Each row is a point on a landscape with many valleys, with its height.
From any point a ball rolls to the lowest of the 6 points nearest to it. It stops when none of these is lower. Distance is the straight distance between rows; heights are no part of it.
(451): [ 66  87 193 168 125 146 156 132 125 145 130 173  65 103 117  88 109]  height 2.93
(150): [ 93  74 174 166 127 130 154 145  97 145 137 170  65  97 141  92 101]  height 2.28
(647): [147 181  92 114  98 127 112  62 160 118 108 114 172 158 108 129 137]  height 5.19
(177): [119 135 120 120 126 109 134 131 125 104 117 136 128 163 121 108 136]  height 6.62
(471): [110 139 105 133  52 162 125  51 150 125 100 118 177 144 127 135 106]  height 1.38
(391): [169 185  78 117 130 118  88  83 134 131 155 121 201 152 140 203 152]  height 3.44
(489): [135 113 119 110 151 128 123 185 127 129 148 131 125 122 126 137 147]  height 2.66
(111): [163  98 161 130 177 124 126 205 108 153 166 117  60  70 125 127 106]  height 3.66
(110): [202 157  76  85 177  90 108 121 146 169 134  93 207 153 145 191 135]  height 5.80
(49): [ 51 127 180 165  90 171 153 106 133  95  90 138  87 108 106  66 139]  height 2.64
(566): [139 145 113 110 124 121 117 151 152 127 142 140 154 165 113 135 131]  height 2.39
(427): [104 100 137 140 133 121 144 124  98 109 120 149  84 120 138 103 137]  height 3.65
(280): [109  82 165 164 140 118 158 143  87 140 132 160  68  98 148  84 111]  height 2.08
(564): [ 85 135 128 134  55 173 132  72 160 125 100 124 176 150 127 125 100]  height 2.27
(331): [108  92 148 155 140 118 150 129  91 123 127 156  76 107 144  96 132]  height 2.26
(496): [142 107 127 119 159 133 124 189 119 134 149 127 108  95 126 139 144]  height 2.90
(282): [107 120 124 131  93 126 130 105 119  93 116 132 121 158 131 123 114]  height 6.49
(470): [116 124 123 125 134 110 138 133 120 102 114 138 116 150 127 106 147]  height 8.39
(210): [ 75  86 147 144 114 149 141 112 119 113 121 156  91 125 127 122 129]  height 2.56
(131): [141  94 158 127 174 111 150 193 118 163 135 132  80  86 117  88 120]  height 0.88
(130): [164 121 146 118 202 109 117 179 103 125 148  88  89  97 145 166 133]  height 0.87
(219): [198 166  91  92 177  92 108 131 139 166 136  90 197 152 149 183 124]  height 4.43
(61): [194 173  67  87 174  89 108 102 147 159 130  95 223 161 140 204 156]  height 6.48
(306): [141 187  77 108  93 127 112  53 172 115 103 102 198 160  94 147 159]  height 6.63
(153): [131 153 103 128  71 140 120  60 137 112 108 118 161 156 125 126 109]  height 1.96
(85): [183 174 107 114 159 100 102 129 123 146 146 100 182 153 162 178 127]  height 3.99
(525): [133 101 160 141 165 101 157 168 105 148 123 138  80  95 134  73 123]  height 2.73
(474): [ 87  83 155 156 125 140 148 117 108 125 127 168  80 107 137 109 122]  height 1.26
(136): [ 56 120 194 169 106 159 153 111 136 113 101 148  67  99 103  63 130]  height 2.31
(434): [153 110 135 119 175 132 121 190 112 137 154 115  98  86 135 150 138]  height 3.01
(30): [133 158  85 127  64 147 119  42 144 111 100 110 179 141 126 135 124]  height 2.58
(318): [148 168 105 108 115 121 110 106 164 135 132 135 164 167 103 134 130]  height 2.09
(180): [ 59 107 202 168 121 152 157 122 133 128 116 165  62 105 108  70 117]  height 0.76
(231): [ 59  95 180 158 122 156 150 114 138 130 115 163  79 106 111  96 123]  height 4.13
(246): [179 180  96 119 134 119  92 107 131 139 159 122 183 148 152 185 136]  height 3.67
(366): [100  83 161 161 130 125 150 130  99 131 130 164  69 101 142 100 118]  height 1.92
(104): [136 163 114 112 107 115 123 101 146 115 116 124 149 172 112 116 124]  height 0.86
(617): [168 105 158 129 186 120 117 193 101 144 161 108  70  74 134 144 115]  height 3.34
(624): [112 159  63 126  44 156 122  33 146 105  91 100 222 145 123 153 150]  height 1.91
(74): [131 104 138 125 171 112 146 174 124 141 123 139  99 102 122  94 147]  height 7.35
(52): [148 123 120 114 147 130 110 189 119 126 153 121 134 125 138 158 137]  height 2.72
(593): [ 49 118 164 143  91 168 145 110 153 101  94 129 117 138 110 103 126]  height 2.97
(279): [127 145 114 126  93 119 126  94 131 100 113 122 136 168 127 112 111]  height 3.68
(439): [137  83 174 132 175 105 152 210 115 163 136 125  63  87 114  78  99]  height 0.97
(316): [148 135 112 112 137 128 107 175 123 126 159 125 149 142 141 161 132]  height 2.88
(320): [164 159 105 116 126 126  97 146 133 137 161 131 170 153 142 168 124]  height 3.50
(121): [122 116 129 124 153 107 145 150 116 116 117 140 103 129 127  96 152]  height 8.92
(573): [106 113 127 133 114 119 137 111 109  92 117 139 106 149 133 113 132]  height 7.00
(189): [159 126 131 116 177 121 116 184 103 121 153  95 117 112 149 164 136]  height 3.87
(95): [128 169  70 122  60 146 118  33 142 106  92  99 199 145 120 144 143]  height 0.32
(544): [133 128 114 110 139 125 118 180 136 127 148 136 142 143 121 139 144]  height 2.57
(519): [107 148  83 131  51 165 120  36 153 119  92 113 201 137 129 143 128]  height 1.60
(537): [157  87 171 125 174 119 135 216 113 161 162 121  58  75 114 111  98]  height 3.69
(359): [172 160 122 111 162 104 107 162 114 129 145  95 163 152 162 172 123]  height 5.62
(594): [ 95 123 122 131  63 156 128  86 141 114 113 128 148 154 131 129  97]  height 2.84
(371): [147  96 142 121 168 129 135 196 125 155 147 129  89  80 119 116 132]  height 3.74
(644): [152 176  89 107 108 130 102  84 173 134 135 129 187 158 102 160 146]  height 2.74

Call two points neighbours if one is among the 6 nearest of the other. Go from one point of each pair to the other, from neighbour to neighbour, staying as low as possible. Name the highest point that can't be avoided.
(131) and (474): (525)
(104) and (131): (593)
(130) and (104): (52)
(104) and (95): (153)

Where does a ball stop that starts at each point below?
(121): (474)
(594): (95)
(219): (104)
(489): (104)
(593): (180)
(470): (474)
(61): (104)
(573): (474)
(564): (95)
(85): (104)

For each start below, name every point that the ball comes to, in order.
(110): (391), (644), (104)
(246): (644), (104)
(52): (544), (566), (104)
